Points, in no order, along strands that fork, close into loops and pass close to each other.
In the rows, zero is written as 128.
Two points are linked if the straight distance between their rows is under 141. Some points are linked to none.
J566: [142 120 162  61  98 143  91 131 118  44 138 150 127 118 126 135 126 141
 180 179 158 147 105 132 101 159 114 132  96  83  99 142 145 109 111 122
  81 115]
J262: [160 114 149 139 170 111 109  98 157 140 138 155 116 134 161 143 114 165
  84 111 132 137 146 116 117 164 110  91 144  95 143 113 119 124  88  75
 116 111]
J603: [100  91 119 108 126 128  76 126 102 152 106 139 110 139 164 129 164 135
 127 114 100 149 166 150 147 170 149 121 157 140 150 133 108  88 111 151
 162 103]
J243: [ 88 129 131 147 108 108  89 156  52 184  89 161 126 115 143 163 157  99
 126 111 131 131 109 166  92 106  94 127 107  56 137 171  86 152 145  98
  75 126]
J422: [149 126 102 150 165  71 171 122  83 121 146 117 137 124 138  89 150 132
 128 149 141 184 165 136 109  69 138 101 111 142 181 124 138 152 116 132
 212  83]
J518: [ 98  86 127  80 140  93 129 123 139 207 122 146 137 105 161 151 143 144
 120 108 138 107 115  97 118 149 144 173 131 134 130 144 102 154 149 153
 130  93]
J642: [157 157 179 114  88 165 119 141 125  71 149 166 154 113 146 124  51  98
 104 129 141 113 114 159  97 116  43  99  71 108 112 148 108 132 130 102
 105 176]
J426: [132 151 123 118 127  94 137 104  92 149  91 145 123 152 125 119 141  80
 137 109 119 110 117 116 106 155  86 131  97 137 115 153  99 165 131 152
 148 125]
J880: [126  92 124 161 123 140  91 132 169 176 136 113 118 127 126 143 163 165
 132 109 109 109 109 122 156 158 166 119 181  85 130 115 130  95 155  83
  30 122]
J36: [ 91 127 129  61  90 168 109 135 150 106  89 125 128 110 111 187 117 143
  78 148 102 143 108  68 132 134 131 198 126 181 122 138 114 121 134 141
 127 134]
J684: [117 148 121 117 125 109  89 104 103 189  51 159 119 150 125 145 160  81
 147  93 106  82 118 103 119 202 112 153 138 122  95 140  94 157 124 156
 101 118]
J619: [136 149  89 150 127  68 173 168 135 169 125  53 131  94 132 169 112 123
  61 107 101 157 115 132 127  79 160 114 121 109 156 128 133 121 127 111
 124 152]
J989: [160 123 124 150 142 133  87 112 155 150 108 142 123 128  92 143 170 154
 146 113 133 110  94  98 138 207 172 133 186  78 112 101 171 110 122  80
  48 105]
J228: [149 121 148 134 149 116 131 128 148 119 157 144 137 119 125 120  78 159
 129 150 176 111  97 105  95  94 132 105 120  72 138 134 147 156 159  88
  80 121]
J866: [143 112  96 168 171  46 167 118 132 164 166 113 131 125 136  88 149 153
 137 100 151 133 116 115 113  61 140  71 142 121 151 120  86 196 145 130
 154  97]
J736: [133 146 118 178 155 116 168 107 135 124 150 122 110 181 124  56 124 107
 184 117 141  87 137 138 116 126 107  75 132 128 107 116 148 149 136 160
 162 134]
J63: [ 84 106 153 102  98 174  35 133  74 100 101 180 153 115 148 117 159 140
 165 147 140 158 145 174  92 126 123 140 122 146 113 165  79 138 161 129
 130 130]
J810: [110 120 140 117  81 125  84 139  86 168  87 150 134 115 166 154 153  89
 116  98  99 121 102 166 119 145  90 100 122  86 132 164  50 123 128 134
  73 159]
J413: [147 105 133 144 177 175 110  97 134  88  99 129 103 164  62  94 139 148
  99 161  97 150 121  79 117 172 179 133 169 174 134 104 128 140 124  92
 134 100]
J414: [ 99 113 130 115  66 153  78 151  93 120 100 130 144 140 161 131 151  88
 141 111  75 120 136 177 149 130  93 103 126 108 132 160  90  82 133 153
 113 180]
J224: [140 116 166 133 147 161  98 103 180 109 146 149 116 127 142 126  99 164
  90 134 129 138 130 143 127 175 133  92 136 133 123 114 100 121 133  89
  84 144]
J745: [109 111 108 130 113  99 172 144 119 110 135  92 173 119  92 144 154 158
 152 179 135 144  82 105 130  35 157 163 121 121 165 132 132 142 195 155
 122 106]
J297: [147 108 114  97 112  91 153 161 152 123 156  90 107 118 164 135 113 137
 107 101 108 106  89 114 129 120 116  64 130  75 143 129 103 105  91 147
  97 152]
J600: [135 101 150  93 145 101 125 107 146 133 150 151 129 108 167 116  96 157
 105 105 160 107  95 113  89 117  87  96 110 128 131 133  54 167 127 110
 123 127]
J934: [ 96 145 161 143 104 128  78 157  93 134 134 167 120 113 136 138 129 102
 145 140 168 120  88 174  82 103  91 103  92  50 108 162  87 177 169  80
  49 141]
J333: [121 132 142 111 116 155 132 111 144  89 140 145 136 154 119  96  91 127
 181 145 148  94 100 108 122 123 103 147 105 136  93 140 156 142 158 152
 120 132]
J170: [137 137 138 151 146 146 111 136  82 147  91 155 139 120 140 166 107 123
  25 145 105 174 179 143 100 130 113 118 115 121 168 142 150 134 117  64
 160 132]
J506: [123 163 135 127 120 138 153 128 153 171 106 130 155 108 134 184  72 121
  77 129 145 116 141  94 117  99 118 202 106 156 134 140 156 141 157 135
 145 146]
J588: [139 177  81 158 143 104 199 132 109 103 157  77 106 142 117 104 147  96
 144 128 107 163 167 148 149  98 123 115 112 145 135  98 145 111  86 168
 198 124]
J926: [137  95  66 130 165  80 158  94 100 150 161 112 105 142 117  97 196 140
 186 139 139 145 160  83 155 131 190 102 146 123 166  81 119 131  98 141
 160  43]
J623: [152 184 111 121 122 118 234 160 162 109 171  86  92 110 130 140  76 131
 147 105 154 134 144 105 151  82 128 163 134 155 115 114 150 122  71 184
 212 137]
J995: [155 122 148 109 170 146 111 103 134  89 142 166  89 142 113 108 120 154
 131 169 153 169 129  98 119 176 139 125 124  83 119 111 161 125  93  96
 105  81]
J996: [115 118 160 115 110 169  81 135 129 132  99 139 131 106 154 157 130 123
  86 121 103 138  99 159 119 150 113 107 123  99 124 147  43 121 134  89
  50 158]
J785: [172 178 107 144 101 123 167 137 105  73 102 108 154 146 104 168 101  72
  83 135 110 172 121 118 123  71  68 140  87 136 167 144 127 129 122 126
 178 161]
J139: [136 128 104 170 171 103 133 120  85 164 113 125 121 134 146 140 143 117
  62 122  96 180 185 140 121 130 137  91 134 131 177 122 155 113 117  85
 172 126]
J246: [118  96  86 141 121  89 186 174 151 172 150  47 144 101 126 144 133 156
 110 123 115 129  96 136 149  56 170 118 149 106 163 131 110 114 158 136
  91 143]
J919: [140  89 158 199 145 107 116 101 146 194 131 131 128 127  81  77 167 144
 144  98 147  47 109 128 129 117 136 147 176 162 134 109  93 179 196  92
  94  93]
J300: [164 122 158  79 119  73 142 176 118 143 143 124 153  82 170 138  51 135
 102 103 178 116 113 130  94  73  91 111  99  87 136 153 140 132  94 122
 151 144]
J410: [151 176  93 180 135 103 181 130 115 148 114 100 138 147  71 133 122  96
 122 140 135 109 105  83 121 125 141 142 118  95 133 111 201 137 143 112
 109 132]
J7: [131 158 102 132 100 160 166 129 162  52 116 105 105 157  77 166 127  88
 164 151 136 138 121  80 158  97  88 197 102 155 139 120 162 119 106 173
 169 159]
J685: [121 138 163 116  90 145  73 146 104 103 124 151 137 135 135 133 125 123
 161 165 151 133 106 159  92 141 101 108  99  72 101 156 126 132 148  96
  68 124]
J982: [133 110 124 106 115 116 140 129  88 121 129 122  96 130 141 132 129  90
  99 117  89 124 138 137 152 158  83  96 122 129 137 130 125  99  55 163
 164 142]
J864: [123 145 111 148 137 110 179 154 162 183 120  82 139  95 123 179  99 130
  61 116 112 116 123 112 135  99 153 158 139 163 143 133 148 137 158 134
 131 148]
J172: [145 171 136 199 134 123 160 133 145 132 143 118 136 171 142  72  62 118
 141  95 143  85 134 145 101 103  91  74 119 110  98 138 152 162 140 132
 149 163]
J488: [108 131 159 166 146 212 111 100 167  98 143 155 148 173 111  82  95 160
 157 168 150 123 164 131 132 114 163 138 140 176 110 117 184 130 192 116
 150 141]
J931: [ 90 131 106 119 107 108 127 160  97 158 113 124 155 126 142 157 147 124
 176 163 146 143 130 131 136  94 140 156 103  81 159 143 203 101 149 147
 117 113]
J350: [ 89 141 158 106 110 181  31 142 104 104  75 168 149 138 136 131 149 141
 166 145 135 158 129 163  93 175 165 166 128 131  84 150 140 114 142 123
  93 119]
J792: [144  92 127  96 136 104 152 112 195 135 173 118 111 121 173 118 108 153
 109  83 134  80  98 109 136 143 110  90 137 132 129 119  78 127 116 150
 105 140]
J337: [147  95 128  93 140 143 138 116 140 121 133 127  99 128  71 106 169 145
 154 133 119  94 118  44 147 166 196 177 160 175 133  92 149 158 109 141
 147  64]
J791: [120 186  94 140 129  87 178 152  99 168 116 113 162 121 131 161 139 112
 156 143 149 149 152 118 151  76 154 177 100 105 159 123 231 133 137 151
 170 111]
J617: [135 104 127 150 182  82 152 110 105 125 153 143 124 150 139  73 125 145
 140 141 159 152 149 129  90  73 115  83 125 153 153 131 100 188 153 128
 190  87]
J644: [117 187  80 152  91 157 171 131 172  92 118  52 100 144  72 170 142  82
 152 131 104 134 120  92 198 122  90 182 133 178 119  97 146 118 116 172
 168 174]
J217: [136 104 138 139 169 107 112 105 150 200 127 156 127 121 146 150 127 168
  95 100 145 115 124  99 122 153 143 131 146 119 138 118 105 157 128  97
 112 103]
J86: [168 117 162 112 145 121  86 122  83 104 144 167 133  85 144 148 107 155
  91 158 164 167 152 162  98 161  97 103 116  64 136 136 152 141  79  67
 130  88]
J306: [102  90 151  74  97 140 107 137 162 108 158 139 131 119 174 100 122 141
 169 101 119  94 107 153 130 130  97 117 119 157 105 141  70 104 153 171
 112 159]
J479: [131  89 126 136 144 120 110 106  82 150 125 147 107 120 170 132 148 137
  96 115 108 157 202 149 145 172 127  99 144 125 154 129 152 104  71 121
 183  93]
J951: [139 142 158  96 117 142 105 147  71 113 110 167  93 110 115 153 121  78
 116 126 114 124 139 134 134 211  79 155 102  64 102 134 186  98  31 130
 119 134]
J487: [149 155  98 174 139 130 160 119  81  51 119 105 138 166  75 110 136 103
 117 171 105 200 124 127 108  87 104  93 105 116 175 124 152 106 132 108
 160 133]
J391: [ 88 105 131  96 102 139 136 158 161 183 119  97 124  90 164 186 118 127
  97 107  92  99 105 141 153 111 144 160 123 119 126 146 104 100 159 140
  77 164]
J435: [130 141 190 106 117 164 129 114 152  60 161 157 108 149 127  98  79 112
 158 140 152 120 139 135 136 151  87 152  93 135  88 127 166 107 103 157
 148 149]
J697: [ 93 106 126  68 120 136 100 134 131 161  83 141 141 119 119 155 131 132
 104 127 104 112  99 100 119 159 146 186 127 150 116 154  92 136 155 150
 112 119]
J178: [171 216  62 173 133 139 199 106 148  73 143  65 112 142  60 101 153  75
 125 132  85 157 104 121 156 107 110 149 117 176 109  86 127 129 124 150
 179 142]
J704: [ 98 108 118 129 104 163  65 128 124 154  90 123 116 146 152 135 160 107
 131 109  65 132 151 171 169 172 144  96 155 134 130 138 102  78 126 132
 114 166]
J739: [ 95  85 117  99 110  97 132 156  93 118 168 122 144 125 168 106 156 140
 198 138 146 114 136 161 121  69 103  95 107 107 155 151 122 111 145 169
 150 115]
J802: [159 168 114 127  95 130 200 159 192 118 147  65 110 134 123 152  81 102
 118  92 104  92  80 108 141 116  95 120 135 129 106 127 140 106 105 172
 125 193]
J443: [125 109  78 106 110  90 150 136 109 128 133  84 109 136 133 140 158 110
 125 121  96 135 118 111 147 136 136  90 129 107 162 120 116  97  99 146
 130 127]
J945: [ 90 131 105 108  85 139 109 153  75 107 105 133 131 154 119 145 161  96
 194 146 125 126 133 137 141 127 111 140 100  70 136 136 202  69 117 167
 128 126]
J735: [136 155  80 133 135 101 129 106  71 157  70 131 106 161  86 156 180  79
  99 121  79 152 121 102 137 204 130 115 139  98 145 116 143 101  80 107
 107 107]
J378: [142 147  64 131 121  75 206 165 143 134 145  56 160  96 102 152 166 155
 140 143 129 145  94 114 141  41 166 152 126 117 166 123 135 119 157 163
 125  96]
J208: [119 102  95 127 164  85 116  80  82 164 138 162  88 168 133 101 186 124
 202 122 132 128 154  87 150 162 145 107 148  98 145 101 129 128  78 139
 143  50]
J755: [119 127 101 100 125 115 183 128 152 157 156  98 130 126 125 126 146 116
 148 115 120  76 126  96 153 124 145 161 135 179  99 117 133 141 141 198
 167 115]
J498: [147 103  92 100 112 118 198 144 179 134 174  61 114 116 109 106 157 114
 158  96  99  59 108  91 167 145 150 135 168 175 105  95 100 124 108 190
 142 116]
J734: [ 77  66 124 105 139 125 142 132 122 147 127 123 150 113 112 141 156 183
 142 187 134 152 107 112 125  61 180 159 139 123 165 141 122 130 184 118
 110  93]
J633: [116 121 153 101 148  98 136 139 131 184 168 159 148  94 208 145  94 158
 110 115 175 110 164 136 116 118 137 143 121 115 147 138 164 140 116 123
 166 126]
J842: [170 104 150 145 142 118 170 125 147 114 159 111 137 107  79  91 113 170
 124 155 171  91  64  86 100  69 131 123 142 113 148 124 126 181 179 103
  86 106]
J728: [136  96  99 154 126  95 185 146 169 172 163  50 129  97 120 127 158 140
 103  95  89  89 110 146 169 103 161 119 180 159 149 109  94 115 170 150
 109 127]
J724: [107 135 140 133 111 185 110 149 158  95 123 136 148 133 134 157  98 146
 143 179 145 145 144 122 148  98 158 160 132 122 147 123 206  82 169 127
 110 128]
J266: [108 147  90 148 127 148 139 128 116 102 108 113 138 179  83 120 169  94
 198 161 111 130 135 106 151 116 133 147 117 154 116 116 159 112 150 154
 166 111]
J754: [145 134 127 157 157 149 169 106 134 107 130 120 156 156  60  88 140 127
 147 168 125 104 111  82 125 110 151 170 131 189 123 107 151 171 191 141
 156  98]
J920: [120 131 124  91 128 134 114 106 166 172 101 143  89 123 152 148 115 119
  74  80  84 104 141 108 152 208 123 126 154 179 109 130  95 126  83 144
 120 158]
J618: [114 117 150 140 130 183  88 104 166  99 128 138 139 156 116  86 103 140
 165 132 124  76 126 113 130 158 150 140 138 158  78 121 153 131 171 121
 103 139]
J721: [154 165 110 150 127 133 165 124 131  89 107  93 125 137  85 165 112  98
  65 163  92 176 123  82 131 106 110 157 112 163 152 121 139 138 137 127
 169 137]
J980: [149 105  85 152 133 100 176 117 171 167 164  68 103 115 121 121 152 130
 106  89 101  89 138 111 169 149 160 105 178 165 124  98  91 121 103 169
 135 136]
J423: [114 117 160 106 110 160 118 118 112 112 128 158 143 129 169 127 104 123
 101 122 124 117 158 151 128 129  82 137 100 176 117 148 121 120 125 150
 177 156]
J965: [146 177 103 146 143 107 221 159 156 138 178  98 129 139 136 103  88 146
 186 108 164 108 141 128 137  70 152 138 131 129 115 128 175 132 116 177
 188 114]
J122: [140 155 120 134 140  71 163 137 106 152 130 124 130 131 154 125 112  90
 113  94 122 112 144 140 118 111  91 110  98 144 130 142 128 155 118 162
 171 136]
J232: [115 143 146  80 113 134  82 136 118 154  76 163 134 120 140 160 132 123
 121 110 136 101  95 126  89 189 111 168 122 111  88 149 103 144 132 136
  80 118]
J756: [ 74 106 164 114  94 150  26 145 113 116 117 160 120 106 137 142 192 140
 162 139 176 184 101 200  81 133 154 125 145 102 105 153  53 141 149  87
  46 130]
J271: [ 84  63 131  76 101 124  83 117 131 115 149 135 120 131 188  88 155 144
 189 115 116 101 153 161 149 133 121  86 132 160 125 137  69  96 134 184
 159 125]
J212: [146 112 169  50 130  98 132 125 127 130 166 169 145  75 192 125  61 144
  99 108 179  95 111 136  85 128  73 129  93 114 129 146  98 155  94 113
 139 136]
J570: [112  92 152 160 138 128 108 109 170 172 158 138 132 133 123  88 135 160
 154 115 168  75 107 147 131 119 126 136 148 132 107 127 109 166 193 103
  71 127]
J873: [123 111 134 118 162 132 135 114 134 130 145 139 106 131 133 124 128 158
 137 144 146 138 150  90 136 160 174 143 138 111 134 116 185 122 105 129
 137  85]
J744: [ 68  74 146 115 122 147  75 136 124 143 120 130 143 109 139 142 147 172
 152 170 139 165 132 160 121 101 175 149 134 109 151 154 118 113 178 109
  98 115]
J31: [145 128 152 109  95 145 128 148  78 106 130 141 118  96 132 159 106  89
  66 116  99 121 160 158 160 151  67 125 109  92 122 140 178 100  41 132
 162 156]
J143: [105  91 157  68 122 125  41  94 126 134 133 197 140 106 183 110 163 177
 168 103 174 151 136 170  98 166 126 127 149 159 102 133  49 137 119 127
 125  98]
J115: [110 119 151 175 153 118  89 138 133 183 127 147 124 102 146 171 127 161
 102 133 155 143 123 149 108  95 149 116 129  34 145 134 125 134 157  35
  41 119]
J205: [102 129 122  99 121 125  97  91 136 157  97 131 112 163 142 110 129  91
 122  93  77  99 175 131 160 167 137 130 141 235 102 130  74 131 122 180
 190 149]
J185: [153 119 144 175 158 127 144 106 147 156 128 119 142 139  80  69 138 128
 128 116 128  68 118  90 135 148 147 152 164 194 125 105 132 177 189 125
 135 109]
J438: [145 148 145 158 110 129 142 159 132 102 162 114 140 141 166  91  84 122
 142 100 151 101 135 162 114  72  73  76 102 111 130 153 139 120 123 145
 149 173]
J283: [114  99 126 109 102 178 122 139 160  96 104 105 140 120  95 161 111 158
  89 148  94 148  89  94 144  91 144 175 141 163 143 132 109 109 178 125
 103 149]
J871: [138 124  84 135 167  88 206 120  87 119 177 105 121 144 131  82 167 139
 180 156 146 172 153 104 137  81 177 114 111 126 171 100 159 134  93 148
 188  67]
J679: [134 134 133 148 169 111 184  96 126 124 153 131 149 154 106  76 124 134
 162 151 159 115 130 111 108  69 128 139 116 175 124 118 125 183 187 160
 178 101]
J537: [170 116 168 112 152 160 116 117 103  46 148 161 104 124 101 126  88 146
  82 175 133 169 142 135 104 152 104 104 106  90 139 120 151 114  58  77
 140  99]
J402: [140 139 100 133 135 136  85  95  77 119  68 166  92 173 102 119 166  87
 135 126  90 143 121 127 125 205 123  85 154 106 121 125  97 108  75 124
 107 130]
J911: [134 174  90 201 186  77 178 130 125 182 142  98 130 150 145  96 122 120
 122 109 133 122 180 158 127 109 146 103 128 156 135 110 169 155 152 132
 192 132]
J558: [170 170 104 141 107  96 196 155 162 151 131  85 140 117 103 152  92 102
 106  83 117  75  68 103 127 106 121 138 122 116 103 138 136 155 142 157
 109 158]
J966: [ 90  94 135  75  87 117 126 157 149 162 145 121 157 103 183 151 123 126
 153 102 127  93 106 143 134 107 106 155 106 114 128 153 108  96 159 175
 113 162]
J557: [158 145 191 116 106 202 104 107 135  39 149 179 130 136 120 117  65 111
 119 149 139 142 175 184 143 164  67 136  94 150  85 131 160  99  88 120
 137 176]
J717: [169 127 146 100 138  84 185 161 133 110 166 102 113  94 159 122  61 133
  89  91 153 133 135 119 128  90 105  99 118 107 140 130 149 116  57 141
 181 131]
J151: [112 102 169 123 126 139  67 144 143 134 135 137 132  85 154 182 113 164
 112 157 155 173 127 165 107 137 157 112 123  63 137 128 111 102 144  54
  32 133]
J526: [123 124 155 144 150 181 151 103 158 111 136 152 151 147  92  82 115 164
 151 187 149 105 149  86 145 113 180 170 149 203 125 106 181 148 185 131
 169  92]
J585: [153 142 150 101  81 110 134 170  98 136 137 149 171  75 162 153  46 118
 109  93 181 107 148 143 115  51  71 149 102  90 136 146 191 116 104 127
 163 161]
J826: [137 146  77 139 142 120 151 108  93 101  84 110 106 157  53 130 167  81
 117 154  72 158 111  86 136 165 136 122 135 134 133 102 135 109 113 124
 122 129]
J344: [135 148 107 179 142 110 192 151 137 128 175 110 130 158 121  69 117 148
 208 131 170  92 123 130 121  76 128  84 136 104 122 126 170 158 136 152
 153 109]
J17: [157 212  62 142 115  85 182 116 116  82 134  80 108 127 113 125 162  55
 110 126  76 164 124 135 159 103  87 136  97 158 129 101 117 116  77 171
 186 146]
J597: [161 160 125 174 119 109 174 157 136 167 121  92 155 125  86 126  97 111
 126 121 152  68  71 100 109  87 131 143 139  89 132 131 171 156 177 121
  68 147]
J267: [156 175 115 159  97 121 191 160 151 102 140  80 142 148 137 148  88  95
 137  91 132 113 118 146 131  74  86 119 108 122 122 140 150  95 103 166
 157 178]
J699: [138 114 120 109 146 178  55 102 137  78  81 152 107 151  84 118 155 162
 121 143  90 162 117 104 126 190 206 127 185 152 120 112 100 107  88  99
 110 107]
J169: [110  89 146 151 131 134 133 139 166 185 135  84 119 100 138 163 119 151
  83 103 118  97 104 148 148 115 162 134 148  94 142 134 108 113 160  95
  35 154]
J556: [ 87 112 156 135 117 175  45 132 123 121  90 143 114 127 135 141 159 136
 122 135 120 156 114 186 116 122 160 111 148 109 117 141  37 126 162  80
  24 145]
J671: [110 114 125 130 133 178  58 100 156  96  97 151 133 176 112  68 135 139
 157 116  91  98 149 142 138 180 163 121 155 194  79 130  99 132 153 137
 123 146]
J900: [144 116 167 123 135 160  81 127  71 132 103 165 146  75 155 178 120 149
  40 140 120 173 156 172 107 165 108 105 127  79 151 134 116 129  83  54
 125 114]
J161: [136 109 135 175 155  91 119 145 137 170 145 121 123 120 124 137 118 156
 112 120 166 123  85 123 103  72 126  87 138  58 150 129 119 157 149  65
  64 117]
J520: [130 138 178 106 147 145  84  99 181 127 138 174 138 113 147 141 107 171
 150 145 189 143 164 145 126 207 167 145 133 139  80 111 170 129 137  79
  83 121]
J703: [115 104 115 109 110 164 142 139 174  85 144  94 130 135 130 153 119 145
 138 136 120 132 117 109 152  89 126 144 133 173 141 127 120  94 148 167
 150 146]
J244: [ 93 132 135  60 110 159  87 119 154 148  78 151 109 128 144 128 120 123
 107  82  93  88 133 113 145 189 137 160 129 215  85 136  74 120 111 168
 149 157]
J483: [101 116 181 116 113 187  64 139 101 125 129 179 158 104 172 131 121 141
 111 148 153 157 160 178  87 124 110 142 106 140 116 155  90 128 161  83
 112 147]
J183: [129 134 131 176 137 141  88 118 115 170  79 143 139 146  86 135 156 120
 119 131 118 112  83  98 119 181 136 136 157  89 109 123 137 148 165  75
  62 112]
J329: [143 152  50 148 138 101 162 118  88  92 116  89 123 153  71 106 180 102
 126 168  80 189 107 103 132 109 145  95 115 115 173 104 133  92 132 127
 133 119]
J941: [174 120 171 123 140 116 166 160 112 102 173 135 103 102 129  95  56 109
  95  87 147 122 155 148 152 130  85 107 105  78 113 122 167 112   4 132
 171 147]
J339: [130  93 169  64 113 131  88 136  97  89 137 168 136  83 159 149 139 154
 126 147 167 165 125 153 100 161 123 130 109  96 133 143 120 119  91 104
 112 105]
J442: [109  92 100 110 138  96 137 123 154 203 133 117 129 116 135 122 170 123
 161  97 124  58 146  95 175 171 176 167 162 182 109  96 120 152 136 184
 157  91]
J308: [125 144  92 116  82 123 167 140 152  98 130  72 140 127 137 168 143 109
 125 132 109 155 124 121 157  66  97 159 112 174 141 123 106 120 132 178
 195 147]
J23: [131 118 122 177 136 116 117 129 115 153 122 127 126 148 151 121 126 116
 123 116 111 126 136 157 122 117 106  66 124 102 152 137 117 123 148 109
 101 144]
J25: [164 202  73 173 103 131 207 138 178  98 134  42 132 115  70 162 140 107
 118 129  97 144 101  96 163  92 120 176 137 176 121 104 144 131 146 150
 156 152]
J176: [130 151 106 168 143 142  53  99 110 153  51 173 120 167  80 136 178 109
 145 106 106 121  84 114 109 205 144 117 182 108 102 121 104 130 112  90
  81 115]
J331: [150 182 100 155 167  42 199 139 129 171 139 101 146 116 150 113 123 107
 122  97 146 127 142 133 124  77 152 133 112 146 123 133 144 178 135 155
 200 108]
J264: [137 130 125 151 167 156 152  97 134 102 109 124 112 152  78 132 110 135
  53 165  92 182 143  81 122 149 144 131 144 189 146 112 139 131 138 104
 171 116]
J824: [121 120 179 154 148 173  65 105 174 117 130 171 129 130 122 109 125 168
 117 114 136 138 130 162 119 172 151  98 155 165  95 123  47 156 168  54
  51 152]
J695: [136 142 120 113 135 131 187 149 138  96 162  92  83 124 123 132 117 113
 130 135 111 149 147  90 153 124 130 150 114 148 144 108 161 104  68 174
 185 126]
J882: [159 136 137 155 112 170 137 112  75  41 101 138 141 162  87 138  97  96
  80 171 113 180 150 128 121  82  60 124  94 130 157 148 146 117 113 105
 174 156]
J294: [ 78 127 180 136 131 167  57 112 150 117 143 188 138 108 157 105 122 161
 139 120 179 151 151 200  95 150 127 119 120 165  99 150  40 155 167  81
  84 149]
J683: [ 98 110 167 122 129 171  76 122 139 121 116 148 131 116 124 135 119 171
 130 184 157 157 124 147 106 120 182 142 129 110 121 136 134 122 186  72
  42 119]
J471: [ 99 119 120 126 148 120 158 131 128 164 135 157 140 129 140 116 152 151
 203 164 162 103 137  97 150 130 177 137 134  94 126 113 201 135 124 146
 139  77]
J807: [145 217  65 171 134  88 191 133 113 130 111  94 137 131  87 146 147  81
 140 137 117 147 133 104 143  98 134 165  95 109 137 105 216 119 128 134
 153 129]
J387: [ 93 118 166  81  99 124  19 125 120 123 143 179 143 107 152 132 185 161
 194 127 208 179 117 184  74 160 122 119 144 123 100 138  69 161 115  94
  83 107]
J399: [121 125 108 147 134 154  86  92 158 163  87 135 126 157 113  96 142 117
 131  88  83  76 160 122 156 186 160 132 171 216  98 117  90 145 150 141
 140 152]
J831: [130 128 180 121  95 193  97 126 104  88 149 185 142 112 152 125  91 115
  74 121 118 130 186 188 154 159  71 123 102 155 101 146 147 114 100 119
 169 185]
J357: [169 117 180 125 159 108 128 122 128  90 185 167  80 125 160  91  98 122
 132 114 142 121 162 169 137 173  86  91 115  67 112 110 152 103  28 119
 132 130]
J863: [120  76 130  95  97 122  76 103  81 142 123 155 125 131 177 106 159 118
 136  98 105 119 168 174 140 165 108  80 146 143 127 148  69 103  90 158
 160 131]
J34: [117 171  67 203 160  88 163 131  95 173 117  95 134 140 141 116 156  98
 118 122 100 154 186 161 147 119 153  98 119 132 160 109 173 102 131 116
 159 143]
J673: [116 140 128 113 152 169  44 110 101  97  68 157 115 156 111 125 172 142
 160 151 122 172 130 120 108 202 188 147 151 117 109 123 148 121 102 112
 109  89]
J823: [119 123 171  51  97 176  93 124 168  65 123 145 148 119 127 133  93 163
 161 174 158 148 123 123 118 152 141 167 118 139  95 127 150 113 147 123
  86 135]

A fork is a point with three links, a tip a point with one. Leave the first point through the second and follow the links. Name the first fork or tip that comes.
J487, J329 | J603
J699, J673 | J697
J965, J344 | J945
J842, J228 | J246
J945, J931 | J7

A tip is a point with one link. Name the tips that can be reached along the links from each point below, in the order of the rows.
J350 | J143, J308, J471, J823
J115 | J506, J842, J442
J931 | J7, J945
J399 | J866, J208, J920, J423, J570

A piece is all that can be reached along the links. How many separate loops has the piece of each point below (a circle has one, a figure eight two, a Y none), and how many tips (points with one link)?
J391 | loops 2, tips 4
J205 | loops 0, tips 5
J597 | loops 0, tips 2
J842 | loops 0, tips 3
J951 | loops 0, tips 3
